A landscape with many valleys, sampled at points; each row gives a point and its height.
From any point a ball takes the steepest step (drop divided by distance) to one of its 2 nearest points. It stops when none of these is lower. Distance is the straight distance between rows; heights are no part of it.
liko h=373: [192 149 162 127 174 100 123 157 102 163 141 102 115 152 105 134 134 113
  96  91 135 146 125  50 113 161 146 112 140 176 154 137  82 112 112 144
 140  77 100 161  74]
fis h=469: [102  89  87 112 123  87 185  66 105 119 100  91 123 134  98 159 104 130
 113 133 100 122 110 125 162 124 153 111  94 126  87  39 200 112  96 126
 106 161 159 144 114]
Tipe h=505: [130  87 120 138 158  76 171  84 129 123 108  86 112 144  98 139 107 121
 111 118  64 117 115 121 151 132 172 124  79 137  91  80 168  92  82 103
  83 122 184 155  89]
zit h=342: [102  85 124 167 129 131 127 206 112 151 141 129 146  80 164  74 145 105
  99  68 116 126 135 144  81  87 153 118 147 169 179 102  99 100 123  75
  89  88 165 197 149]
kesu h=612: [124  87 161 169 127 162 121 181 159 118 149 155 104  99 148 125 143 173
  90 156 124 105 112 160  99  88 141 151 141 164 116 141  89 131 141  85
 120 121  97 153 184]
kevek h=700: [107 221 113 124 117 129  77  96 113 110 130 147 144  96 106  94 142 106
 146 122 160 129 148 167  84 112 113 149 119 102 111 141 159 137 155 168
 126 177 107 121 141]
Vil h=222: [ 85  66 129 134 180 113 100 145 141  96 101 147 136  74 175 111 123 129
 126 116  88 127 170  79 117 117 157 135 115 163 152 123 117 125 129 102
  98  79 231 126 159]
gipe h=551: [131 155 130 149  73 163 174  76 119 126 109 166  82 154  57 144 115 117
 148 141 161 141 134 133 185 130 102 103 134  56 134 125 131 109 125 162
 111 163 102 107 100]
Dipa h=461: [177 115 144 111 140 114 156 171 126 176 155 118 136 158 149 130 148 149
 144 139 163 148 100 103 100 145  79 138 169 167 152 146  93 153 165 147
 157 110  91 129 142]
Dinul h=561: [171 138 147 134 127 183 166 189 164 163 158 149 104 139  96 132 149 117
 111 163 143 143 109 141 130  94 124 132 186 157 157 181  53 144 177 105
 136 118  30 146 148]
lik h=266: [146 133  80 168 166 149 144 109 140 115 143  74 121 162 123 186  90 131
  79 170  66 114  88 109 140 135 160 140 100 127  81  98 168 159 107 112
  99 118 182 171 133]
tif h=364: [145 193 100 138 103 127 134 110 136 154 114 178 107 172 108 107 119 134
 149 142 184 174 106 120  96 108  66  98 113 128 125 137 128 114 155 178
 106 162  96 147 180]
bisid h=386: [ 79 116  79 113  69 114 195 115 108 130 136 113 143 116 115 139 118 146
 145 132 160 128 120 190 141  97  66 110 133 109 117  54 180 141 132 114
 124 168 121 142 127]
gepal h=632: [146 103 170  95 119 137 118 109 142 181  85 163 133 131 140  78 157 113
 168 145 131 160 122 133 152 172 107 141 137 166 126 201 100 107 174 147
 139 114 118  58 153]
tir h=602: [104  78 142 141 135 139  90  80 127  75  98 157 125  82 149  99 172 143
 153 148  97  86 122 169 150 134 125 161  71 101  71 155 111  98 123 146
 126 147 153  83 164]
mumu h=540: [ 79  66 102 126  88 115 132 206 191 106 152 126 159  90 199  83 150 141
 154 111 135 104 141 180 150  69  97 131 165 109 188 175  65 100 136  57
 175 112 140 136 177]
Tafu h=675: [118 179 133 100 117 142 102 114 142 111 133 160 145  66 131  95 155  78
 156 123 149 138 153 160 115 120 122 162 147  70 125 164 137 134 184 168
 147 133  93  88 123]
bazem h=611: [151 112 158 172 135 148 110 137 142 119 129 131 153 107 127 128 137 115
 123 144 107  85 128 118 106 125 139 152  87 129  67  99 126 119 134 140
  92 136 133 139 130]
Tuvaf h=583: [104 166 106  62 129  61 103  82 118 128 111 106 140 169 133 145  90 159
 126  90 164 151 136 111 118 150 131 120 126 148 140 150 194 124 107 162
 167 144 126  79 144]
dazo h=376: [129 154 110 148 182 115  91  89 141  99  89 139  82 152 133 156 117 152
 124 158 123 113  80  61  81 121 187 141  99 148  78 147 161 125 119 167
 116 192 131 146 186]
fod h=492: [125  71 150 135 107 190 149 166 142 101 136 103 169  74 134 127 116 117
 144  85 104  91 165 115 161 126 163 152 171  97 220 151  74 128 159 109
 109  50 143 129  94]
Fosa h=560: [ 77  75 120 126 116  82 128 172 154 100 150 144 138 117 194  78 170 158
 135 115 131 129 100 201 158  93  84 140 135 114 154 173 109  98 131  84
 153 128 167  93 185]
lal h=527: [129  84 129 131 109 135 152 208 178 121 165 120 151 127 181 112 164 163
 156 125 136 100 113 180 110  85 119 149 167 133 197 195  47 138 157  82
 176 113  92 145 167]
Kebin h=493: [164 144 127 104 124 129 144  94 114 164 119 108 122 174 105 161 120 140
 151 164 159 149  96  65 146 174 103 131 158 151 113 156 134 156 141 177
 139 140 107 128 136]
Tisep h=387: [105  98 144 140 156 174  51 177 135 129 136 152 134  26 184  96 165 118
  94 140 115 108 166 133  84 100 153 164 151 133 129 124 105 136 156  91
 135 105 166 136 160]
rumap h=756: [ 84 175 112 118 168  82  66 138 105 125 134 113 160 116 118 140 137 115
  93 111 138 127 144 136  94 105 147 132 117 135 105 101 186 128 109 118
 121 181 131 148 155]
diped h=383: [ 82 210  75  97 102  97  80 128  97 152 136 150 124 199 134 129 100 152
 141  99 181 173 103 126 103 120  82  96 126 117 143 145 197 116 108 148
 136 190 117 128 172]
dela h=522: [ 97 135 111 128  93 143  99 105 134 122  99 174 131 124 176 113 129 164
 168 144 159 144 102 138 109 143  73 129 115 135  88 163 152 136 164 172
 136 157 132 107 196]
mor h=349: [ 99 109 164 123 144 117  54 154 139 113 118 148 153  68 161  81 168  97
 121 113 117 118 158 129 119 121 147 153 136 113 122 143 102  94 123 117
 133 122 165  95 150]
lov h=285: [113 113 113 145  97 190 189 171 179  96 145  85 151  89  96 137 108  70
 101 103  82  82 153 159 168 113 163 124 118 135 139 109  95 133 118  71
 116  61 127 143 105]
Baf h=517: [160  83 130 132  97 153 180 197 163 136 159 100 161 126 153 108 132 141
 162  94 132 108 124 147 115 112 125 130 174 138 222 176  32 128 150 102
 152  62  86 165 130]
kob h=539: [109 120 120 120 101 126 168 178 171 104 168 133 130 141 136 126 163 153
 161 133 150 119 115 196 146  81  94 137 165 102 179 196  76 143 145  85
 161 134  88 115 160]
der h=155: [146  85 183 132 150 155 108 146 126 146 118 117 146 131 132 148 145 149
 133 163 107 117 114 115 146 155 133 170 165 140 140 170 100 153 159 130
 125 128 131  95 138]
zekob h=370: [102  86 136 146 122  87 110 179  98 161 147 126 163  98 155  59 165 128
 121  62 108 119 138 182  90 102 132 137 122 149 144 114 107  90 123  93
  88 113 154 178 139]
Veb h=684: [100 139  98 137 130  62 128 108 129 104 104 129 142 123 124 124 120 155
 143 108 146 113  91 107  86 113 100 135  83 160  76  90 177 106 133 154
  97 175 124 153 173]
Bulor h=456: [146 139 155 151 178 178  77 166 130 142 140 119 145  97 158 127 125  94
 104 131 102 103 181  75  64 129 183 132 112 152 149  96 127 175 135 109
 117  93 191 124 112]
teme h=671: [ 91  76 128 107  55  94 191 126 136 143 116 152 133 109 120  92 136 121
 129 106 140 141 153 197 167 105  95 102 136 113 128  87 134  74 119  88
 133 135 119  96 115]
pabo h=494: [132 129 125 103  94  85 170 114  86 130 143 136 109 156 106 134 128 150
 129 101 156 157 124 143 174 150  71  94 146  98 137  86 136 116  94 142
 154 124  97 113  73]
toti h=329: [117 150 135 131 145 117 143 143 100 122 146 107 136 116  99 140 120  81
 102  93  90 142 151 132 171 153 147 103 144 108 134  90 108 145  80 111
 129  95 125 151  36]
Lus h=828: [148 149 142 107 130  94 113  68 117 124 117  91 141 143 135 125  99 105
 131 114 114 103 197 123 122 154 188 107  92 104 143  87 143 148  98 140
 157 142 157  96  47]
nunum h=442: [171 169 150 129 154 117  74  96 142 159  88 167 101 144 122 103 134 121
 122 148 151 140 136  84  66 132 159 125  94 183  93 163 121 102 138 170
 139 158  89 124 166]
ziga h=298: [128 120 120 124  87 146 201 167 158 109 152 104 152  88 105 113 108  83
 121  87 117 125 144 168 152 109 133 114 153 127 162 113  77 116 117  97
 131  57  96 166  99]
nir h=304: [109 146 105 156 114 201 172 162 154 111 166 102 143 109  73 165 118  69
 105 140  98  88 137 166 170 100 127 127 121  96  91  96 142 154 130  80
  96 122  90 148  87]
divir h=811: [116 132 121 107 158  83  63  76 114 124 122  94 159 142 148 129 110 107
 125 120 101  97 191 142 125 132 197 117  62 104 133  97 171 138  89 122
 137 168 175 101  97]
potap h=312: [121  75 134 203 156 183 128 184 111 108 118 127 118  69 154  92 140 109
  72  88  89  80 134 113  92  99 206 136 107 175 185 120  92 111 130  83
  85  78 196 190 158]
nusa h=352: [143 147 135 139 130 164 139 208 145 151 175 139 132 100 146 120 135 116
 107 130 140 154 133 174  78  94 110 137 185 132 152 131 102 146 147  78
 142  94  88 170 124]
velo h=563: [105 151 116 122 116 164  56  73 115 125  95 170 113 116 161  98 150 141
 156 160 135 137 115 138 105 153 124 147 115 138  73 194 134 140 144 178
 138 172 136  91 191]
Sepa h=570: [125 124 152 170 169  86  95 152  81 154 139 103 148 139 124 130 140 143
  87  75  85 114 151 128 130 146 157 129 108 132 125 110 128 119 107 106
  82 105 153 174  68]
Kasi h=483: [148 135 134 133 126 134 124 153 140 169 129 166 121 151 171 114 150 165
 145 158 175 152  93 127  80 130  74 134 146 164 121 158 119 148 180 154
 157 146  96 118 187]
Dad h=286: [103  59 149 147 169 100  94 163 130 120 113 150 132  86 180 103 150 166
 120  96 118 112 135 108  85 119 138 150 109 173 135 120 117  99 135 106
  99  89 181 140 178]
Rogu h=690: [ 94  91 133 117  81  85 170  78 122 124  75 152 114 109 100  99 137 114
 134 119 127 135 142 177 149 121 127 115 103 126  95  82 170  67  98 115
 120 167 142 106 119]
vopu h=339: [146 160  91 127 107 195 145 139 104 145 181 131 110 142  87 171  90 121
 125 141 128 150 131 126 189 142  65  90 156  96 100  93 123 168 112 127
 136  87  66 158  55]
Zunek h=419: [133  80 152 120 156 106 139 183 113 131 114 127 126 123 161 104 129 141
 138  82 130 153 126  66  97 131 140 126 170 181 218 150  86 109 118 114
 109  64 175 146 146]
Loga h=309: [127 163 104 147 137 112 134 188  92 158 186 114 148 141 127 144 138 131
 111 103 139 135 110 156 107 109  70 114 145 120 112  77 137 149 120 104
 123 138  82 190  81]
Meze h=512: [126 160 124 160 168 102  92 136  85 139 148 119 109 185 119 189 134 181
  83 135 129 139  86 111 140 143 128 135 149 102 103 137 158 148 107 135
 106 160 112 170 116]
foza h=518: [154 116 138  86  96 146 171  82 119 162  92 148  95 181  89 148 115 130
 159 169 154 173 106  93 195 170  95 110 157 129 137 149 131 117 121 160
 145 135 103  85 130]
mutal h=554: [ 85 114 118 132  51 161 139  84 137 109  94 179 118 118 158 111 127 164
 166 147 166 129 110 173 157 137  76 127 116 103  98 157 154 121 161 152
 140 155 134  72 175]
pim h=605: [124 131 144 100 113 158  92  73 122 171  70 158 126 152 148 109 142 113
 180 173 133 144 118 114 159 181 133 139 131 146 108 197 141 133 156 169
 149 171 134  58 166]
rozal h=559: [160 179 148  90 146  95 103 123 133 131 130 113 168 118 103 126 118  81
 120  92 156 132 174  83 112 139 139 111 105 141 138 106 117 117 118 161
 155 108 100 115 100]
relod h=532: [190 177  99 106 138  83 163 140 138 141 155 126 127 157 116 109 115 124
 118 122 164 166 106  96  76 110  72 104 117 173 130  93 102 123 136 160
 142 101  85 172 136]
kag h=541: [121 131 147  69 121  80 137  80 120 119  96 111 133 123 140 130 124 133
 130 112 158 150 152 118 138 169 142 128 146 139 156 132 153 142 118 157
 180 123 151  66 117]
Sigup h=218: [120 121 137 107 111 152 164 135 118 106 158 103 134 113 109 176 143 160
 135 141 146 116 126 180 181 131  99 152 184  68 158 160 127 174 155 112
 154 115  91 112 100]
baza h=650: [131  92 166 109  78 136 165 116 177 129 100 173 120 112 119  98 129 128
 153 142 137 153 149 163 173 128 106 128 147 123 136 171  86  96 147 121
 138 100 102  76 136]
roba h=472: [113 153  75 105  76  80 177 101  75 137 149 130 101 185 100 132 110 165
 146 101 170 157  98 137 153 136  48  86 126  97 131  70 168 112  97 152
 146 167 102 135  95]
kotar h=480: [144 108 156 147 153 186 117 162 120 109 128 109 166  72 150 120 136  94
 136 108  98  95 168  81 107 130 185 151 145 123 203 142  90 161 156 122
 109  64 195 135 102]
Fumas h=660: [ 96  92 135 112  51 123 188 131 184 114 134 158 130 114 115 103 126 137
 149 122 140 122 163 198 171  86 106 110 139 113 138 132 101  91 129  85
 130 107  85  99 142]
Vuro h=282: [159 147 133 177 148 134 141 187 106 135 175  93 124 129 109 158 132 128
  63 110 127 109  96 104 107 130 118 125 139 144 105  83 117 142 120 110
 115 103 103 184  81]
tiveb h=388: [115  62 184 129 135 110 105 127 133  89  90 138 140  75 136  93 162 112
 145 111  94 111 143 148 163 135 159 154 112 105 148 151  96  67 104 108
 121 108 175  97 125]
Revoz h=575: [157 162 171 127 133 120  91 152 123 145 143 134 169 103 124 112 143  85
 124  93 131 119 164 115 106 141 146 135 124 104 124 120 115 111 144 151
 124 109  98 124  86]
pafir h=311: [102 128 116 114  99 137 175 156 121 125 162 127 133  96 101 130 121  88
 106  89 105 150 162 181 189 123 118  95 171  97 149  90  99 132  99  83
 132  82  88 153  49]
kida h=839: [156 125 140 129 153 123 152 104 117 100 130  78 123 131 143 123 111  80
 124 126  73 104 168 115 143 151 204 113 107 113 177  85 108 165  98 109
 134 102 202 110  45]
Doro h=595: [134 114 152 179 142 176 136 151 165  91 126 147  95 119 108 153 139 150
 106 182 129 108 100 128 120  96 142 150 137 155  99 161  98 146 143 116
 110 147  95 142 183]
dosov h=510: [162  81 150 116 122 184 150 201 145 180 143 115 158 107 137 111 140 115
 148 109 132 119 125 118 131 137 134 156 208 153 223 183  35 136 197 112
 136  73  74 144 121]
Lize h=427: [ 86 114  75 115  81  84 186  77  76 126 109 103 119 144  90 150 117 160
 120 116 147 123 104 149 159 124 105 108 118 106 107  45 202 114 114 137
 114 190 133 146 118]
Vum h=651: [161 101 183  92 126 108 116  83 149 157  59 162 108 122 139  80 136 118
 174 128 124 162 159 120 129 172 123 126  98 165 134 182 120  74 134 145
 140  95 151  74 120]
figal h=577: [135 122  95 135 104 164 204  80 137  86 118  92 114 110 110 164  94  98
 109 170 102 102 144 149 154 130 163 113 111 105 104  43 150 168 107 114
 151 135 163 121  84]
dos h=502: [137  58 177 117 117 182 122 195 143 149 129 121 161 103 131 128 131 140
 142 108 112 120 139 103 159 134 122 160 190 139 220 176  47 122 171 104
 118  77 129 103 116]
Ren h=275: [114  72 139 163 170 145 133 164 131 105 108 130 131 103 138 111 118 102
 112 108  66 113 156  94 126 111 190 129 104 166 174 120 105 118 103  81
  72  77 226 143 134]
rora h=562: [146 160 105 126 136 175 155 109 147  87 130 106 119 132 109 165  93  65
 132 182 110 125 120  87 142 135 136 109 113 113 101  77 143 177  93 136
 145 135 148 121 106]
guva h=542: [139 183 101 106 124  99 101  72 102 140 129  90 132 185 110 169  72 139
 117 123 128 137 141  79 125 162 148 109 113 125 100 122 170 143  87 157
 137 147 128 151  83]
Kazi h=404: [183 196 144 126 144 136  99 108 134 172 107 170 115 167  89 120 133  99
 110 151 161 171 136  85 109 126 126  99 109 139 111 137 120 105 138 174
 115 147  77 139 147]
koten h=204: [166  91 181 150 190 157 103 145 125 153 115 112 106 134 131 148 145 141
  99 183  93 111 105  86 114 153 191 169 159 180 133 162  95 156 154 123
 126 145 141 123 141]
tet h=649: [112 103 150 133 116 153 102 140 145 101 129 165 127  71 145  84 184 132
 145 125 125 107 116 182 126 112 123 176 144 113 109 203  76 110 165 140
 133 122  97  99 166]
von h=508: [136 158 102  98 107 124 128  36 112 100  80 113  94 185 128 168  92 127
 160 169 146 115 120  76 145 151 182 108 102  89 135 125 174 147  98 176
 162 210 160 106 121]
sep h=481: [ 86 120  98 113 162  96  70  64 131  83  67 159 108 137 161 141 128 160
 155 142 119 116  99  98 124 140 154 136  67 122  79 151 180 107 117 163
 130 184 160 102 199]
dulom h=516: [143 119 166  84 101  80 158 114 115 135 110 135 130 136 128 109 138 135
 139  96 164 159 137 128 151 162  98 114 136 125 157 124 134  94 117 146
 166  97 125  66 103]
gufa h=460: [100 179 106 130 149  71  83 135  87 154 141 137 113 203 130 152 124 177
 109  92 144 152  88 124 123 133 110 110 132 113 117 142 185 110  96 137
 117 177 105 145 131]
pupur h=244: [101 150 116 121  96 157 157 137 120 116 163 139 119 133 109 156 137 145
 152 140 179 143 124 185 165 110  56 129 172  55 156 145 148 155 145 119
 141 148  95 107 114]
Refam h=676: [100 148 126 116  87  84 129  82 113 120  76 158 116 147 104 105 129 129
 157  98 166 137 105 135 143 135  90 105  72 122 105 116 207  47 107 148
 120 185 135  87 144]
supus h=662: [130 143 145 127 111 148 128 168 159 112 155 169 138  75 127  99 163  88
 146 118 148 128 130 169 119  96 115 165 164  84 133 171  96 112 184 144
 128 119  68 119 139]
dimid h=322: [110 150  97 132 115 183 154 140 104 131 162  99 151 112  95 176 104 100
 116 134 116 123 137 152 168 127  90 109 139  89  89  60 167 169 117 100
 117 118 104 163  66]
gapaf h=639: [115 102 123 162 140 116 111 124 120 145 118 118 148 110 128 112 133 134
 107 127 101  99 112 124  80 115 140 140  75 178  49  71 163 110 130 126
  75 149 144 171 155]
ner h=644: [137  87 131 122 181 103 123  89 134 127 105 106 116 149 155 157 102 175
 131 144  89 128 122  88 115 154 164 154 123 157 115 141 151 152 125 140
 107  94 187 126 156]
rodu h=588: [139 115 176 170 155 127  97 191  92 159 146 132 139 130 136 135 146 150
 101  78  96 120 142 134 142 148 138 138 151 113 154 141  82 124 126 107
  98  87 112 162  54]
Revag h=553: [ 88  83 110 124 165 110  65  65 134  83  77 152 131 104 176 115 141 138
 151 159  92  99 137 125 135 142 152 135  46 112  74 114 154 111 113 135
 135 170 182  94 174]
dipon h=511: [171 166 131 144 140 114  86  74 116 165 127  87 129 183 126 147 102 138
 113 146 104 136 137  86 101 168 170 124 120 140  94 164 138 155 113 156
 120 138 147 151  87]
rubi h=194: [128  86 168 114 117 154 146 131 137 115 136 110 146 112 119 158 134 151
 132 147 104 112 144 168 182 145 141 160 169  95 159 165 101 155 148 114
 135 104 124  96 103]
Bibu h=422: [ 84 126 102 120  80 139 157  91 135  95 111 132 152  71 140 140 110 138
 146 152 151 126 147 170 131 116  96 140 131 103  98  79 179 160 153 128
 137 144 145 121 138]
suvad h=353: [161 151 135 122 166  97 117 137  91 138 149 107 114 148  99 146 118 116
 109  79 115 149 142  64 164 176 123  93 131 147 135 116  90 135  83 146
 147  72 100 151  26]
zet h=631: [ 96 136 115 118 114  67 115 124 127 118 113 161 114 171 160  73 142 157
 163  94 156 157  67 154 116 123  68 111  83 141 115 153 188  57 112 133
 130 164 142  72 170]
tofet h=320: [108 191  84 121 101 118 129 130 111 157 138 169 103 203 134 114 120 143
 167 126 190 187  84 133 114 120  51  95 129 108 160 156 155 120 131 163
 134 179 122 111 178]
ranaf h=589: [ 75 107  91 131 119  91 115 146 142 111 143 172 116 143 200  70 161 167
 149 121 139 147  73 179 118 103  60 123 107 137 110 170 140  93 127 111
 149 159 163  76 200]
lopip h=786: [ 85 155 119 111 155  94  75 113  93 141 136 101 169 120 125 156 128 108
 102 116 110 127 169 148 148 138 149 119 108  92 119  81 191 151 104 112
 124 161 150 134  99]
Bem h=302: [145 151 109 153 200 105  93 109 146  98 117 105 107 159 132 159 113 117
  97 157 100  98  94  68  86 115 203 135  76 137  83  98 167 135 102 136
 114 181 149 145 154]
fuva h=333: [146 185  83 131 123 158 159 181 136 154 187 142 137 132 117 129 119 114
 135 140 156 161 123 175  88  77  50 107 151 111 130 100 125 153 140  95
 136 123  72 178 112]
gufo h=720: [100 187  98 127 138  95 111 113 123 106 121 125 138 130  95 143 112 111
 126 122 158 129 117  94  95 109 116 122 105 141 103  85 178 126 112 153
 108 185 116 149 159]
litif h=616: [120 106 129 119 138 119 132  86 137 111 107 111 142 119 150 151  94 139
 134 150 101 126 158 114 125 150 149 135 111 130 115  90 162 155 115 135
 122 108 190 118 133]
figi h=846: [164  70 155 139 122 150 190  97 142  86 101  93 119 108 136 121 114 110
 135 135  75  85 164 128 152 144 206 128 113 112 178 110  79 149 124 116
 139  85 193 107  60]
fiz h=646: [ 90 111 121 148 117 163 124 140 158  96 152 125 150  77 119 139 145 130
 119 158 105  95 147 208 149  82 136 156 134 100 101 145 123 144 141  83
 103 126 114 144 164]
devum h=543: [119 101 144 150 155  55 112 110  89 148 121  93 149 134 107 117 146 134
 108  84  79 112 133 155 139 134 156 133  80 130  96 103 161  87 102 113
  74 135 160 169  88]
zaze h=544: [142 149 137 132  93 117 143  47 111 109  84 139  97 164 101 145 115 131
 147 148 140 123 124 112 155 152 151 114 102  78 109 121 162 110 102 168
 140 194 145 100  97]
zagok h=778: [ 80 192  82 104  73 128  85  48  95 113  78 142 117 146 139 120  92 156
 155 135 151 140 120 140 112 144 135 131 101 114 112 162 193 134 130 183
 136 193 160 125 176]
gam h=594: [103  86 106 133 131 152 167  97 146 103 114 102 140  88 146 140  99 101
 117 164  84 109 171 145 149 125 166 119 102 125 119  49 154 165 117  94
 125 113 203 117 115]
zovo h=392: [175 123 160 148 165 127 137 166 112 139 127 105 114 135 119 124 120 109
 103  86 111 129 131  43  94 148 167 123 136 184 172 129  88 115 111 128
 110  59 165 157  94]
sezik h=341: [115 110 134 135 122  99 137 173 119 139 166 126 154 136 142 134 134 148
 124 115 134 136 116 159 121 113  81 130 139 124 122  98 135 125 116 105
 113 122 125 148 137]
Nilom h=535: [171 137 124  97  92 166 191  80 120 144 116 163  76 160  51 149 127 114
 141 164 167 166 127 119 208 145  89  87 156  94 147 133  97 123 141 167
 145 127  70  98 105]
zim h=344: [103  91 128 135 140  94 104 179 136 147 145 154 143 117 185 108 142 164
 125 118 142 133 114 134  74 106  88 138 122 160 109  91 141 109 135 107
 120 131 145 133 184]
nezov h=514: [197 173  99 103 122 122 146 102 111 155 164  95 116 166  95 150 106 133
 124 143 164 164 102  68 121 156  79 109 150 153 109 122 117 162 134 178
 146  99  89 159 103]
Vopo h=736: [ 60 186  87 127  97 150  95  59 107  86  92 152 112  85 127 113 137 135
 160 140 166 128 133 182 122 120 105 143 122  77 124 147 184 152 157 159
 133 192 160 102 167]
rusa h=454: [120 152  80  85 146  94  93  53 143  96  88 114 118 191 138 166  66 121
 153 140 129 107 132  77 123 127 201 108  74 111 120 117 183 127  74 151
 151 195 149 105 141]
dabad h=573: [124 190  73 129 104 136 125  86  73 124 138 104 107 164  83 183  91 123
 123 128 140 134 114  75 171 154 113  90 114  92  92  79 169 150  86 160
 131 164 115 180  64]
ber h=424: [129 152 156 135 176 161  55 152 129 139 136 130 128  85 162 130 133 117
  90 157 128 132 159 113  62 122 173 148 146 151 118 119 148 162 134 109
 146 132 149 137 145]
doba h=380: [116 168  59 116 179  92  92  74 146  83 109  87 132 160 137 159  84 110
 126 150 104  91 119  82 102 109 204 122  55 126  99  87 191 146  97 143
 124 198 156 143 151]
viz h=443: [152 101 164 110 151 103 135 176 136 158 131 138 134 134 156 108 142 130
 136 113 149 162 121  88  92 142 114 130 166 179 172 146  86 118 137 133
 143  85 128 126 153]
mag h=355: [126 159  72 121  65 133 195 130 136 152 168 148 142 142 100 111 113 117
 163 127 163 146 135 187 133  82  41  94 124  92 129  76 135 128 152 126
 117 142  75 151 114]
lemu h=680: [122 112 136 114 169 104  78 121 128 155 110 139 112 154 170 139 120 180
 118 132 126 151 111  94  81 145 152 146 143 173 108 157 164 128 125 144
 121 126 148 112 188]
Mone h=479: [187 158 148 135 157 118  82  96 133 192 112 116 103 174 125 131 106 134
 102 141 135 134 136  58  64 156 188 129 115 197  97 163 137 121 130 157
 136 141 114 139 124]
Sakob h=593: [127  94 163 147 124 162 113 156 143 128 140 134 167  88 121 112 134  75
 134 121  81  93 168 138 138 122 159 143 109  93 113  96 112 110 132 108
  91 110 141 118  90]
bigev h=272: [110 160  88 112  87 153 170 120 111 135 154 155  94 170 107 136 131 138
 173 139 202 168 106 153 161 117  35  95 167  76 181 137 137 146 140 148
 160 156 106  92 143]
Mifat h=538: [174 193 127  88 158 138 126 109 140 118 132 111 135 132  88 149 113  63
 132 151 150 144 145  57 126 143 138 105 120 138 127 106 119 164 114 174
 168 129  97 110 107]
Sebi h=628: [109  82 134 172 126 172 115 160 158 105 145 129 130  74 134 112 158 152
  94 137  90  70 140 189 116  84 167 155 106 159  97 144  81 119 138  78
  98  96 113 163 181]
Fizod h=572: [163 135 169 161 117 113 121 101 116 128 126 126 128 156  93 147 136 127
 133 134 108 111 125 120 168 155 131 129 109  74  90 137 126 108 112 144
 108 151 114 127  57]
Viv h=223: [162 114 106 151 177 133 162 133 124  97 162  58 104 154  97 175  98 120
  78 128  66 110 101  79 158 158 151 126 122 144 117 106 117 159  90 118
 121  72 178 146  75]
Fana h=229: [175 119 148 168 211 134  97 131 138 118 125 105  91 146 151 153 131 127
  73 172  80 101 101  75  87 134 219 148 107 158 118 122 127 152 121 121
 129 146 163 137 136]
gubis h=629: [114  99 164 139 122 145  81 125 126 106 114 166 120 105 145  80 188 151
 145 133 123 115  96 168 148 133 103 158 104 116  89 189 112  81 130 139
 121 138 128  67 168]
lunot h=568: [201 132 159 148 136 195 170 178 154 168 147 114 110 129  90 140 133 100
  84 156 119 127 105 100 132 132 148 138 175 178 144 163  51 142 175 120
 134  85  59 152 112]
vaf h=718: [129 110 142 107 150  64 101  94 118 139 100 123 116 160 173 100 138 196
 149  96 127 140  97 134  97 163 125 152 102 174 113 188 163  93 131 147
 124 105 158  97 163]
Pifug h=253: [160 137 121 143 150 129 173 140 126  90 162  80 113 137  90 174 118 127
  96 144 119 128  90 106 142 133 122 138 152 142 109 126 115 159 104 132
 123  96 124 160 108]
pime h=574: [151 132 139 141 105 168 167 143 173 133 137 152 112 148  85 144 129 136
 151 173 155 131 115 133 147 105  94 127 157 137 127 181  80 142 163 134
 113 126  60 123 164]
Pake h=372: [163 141 175 131 148 153 108 176 112 195 152 138  98 110 158 112 145 141
  83 137 148 159 134 137  62 131 150 136 189 171 165 141 114 162 165 101
 157 107 103 156 124]
kov h=552: [142 155 111 123 113 168 173 204 176 128 196 132 114 154 103 139 151 131
 146 142 153 125 128 173 131  66  99 117 173 107 182 185  61 148 149  81
 152 122  32 154 134]
Mav h=354: [154 141 130  99 110 176 142 144 134 155 159 147 143 129 102 148 106 105
 133 147 133 162 152 119 166 139  78 111 161  93 130 104 112 144 141 138
 135  82  80 116  92]

Where does a ball stop that starts at each point below?
Tuvaf -> bisid
Fosa -> mor
kov -> mor
guva -> tofet
lopip -> Mifat
Rogu -> dela
relod -> lov
lemu -> Mifat
Kasi -> lov
Vopo -> Bem
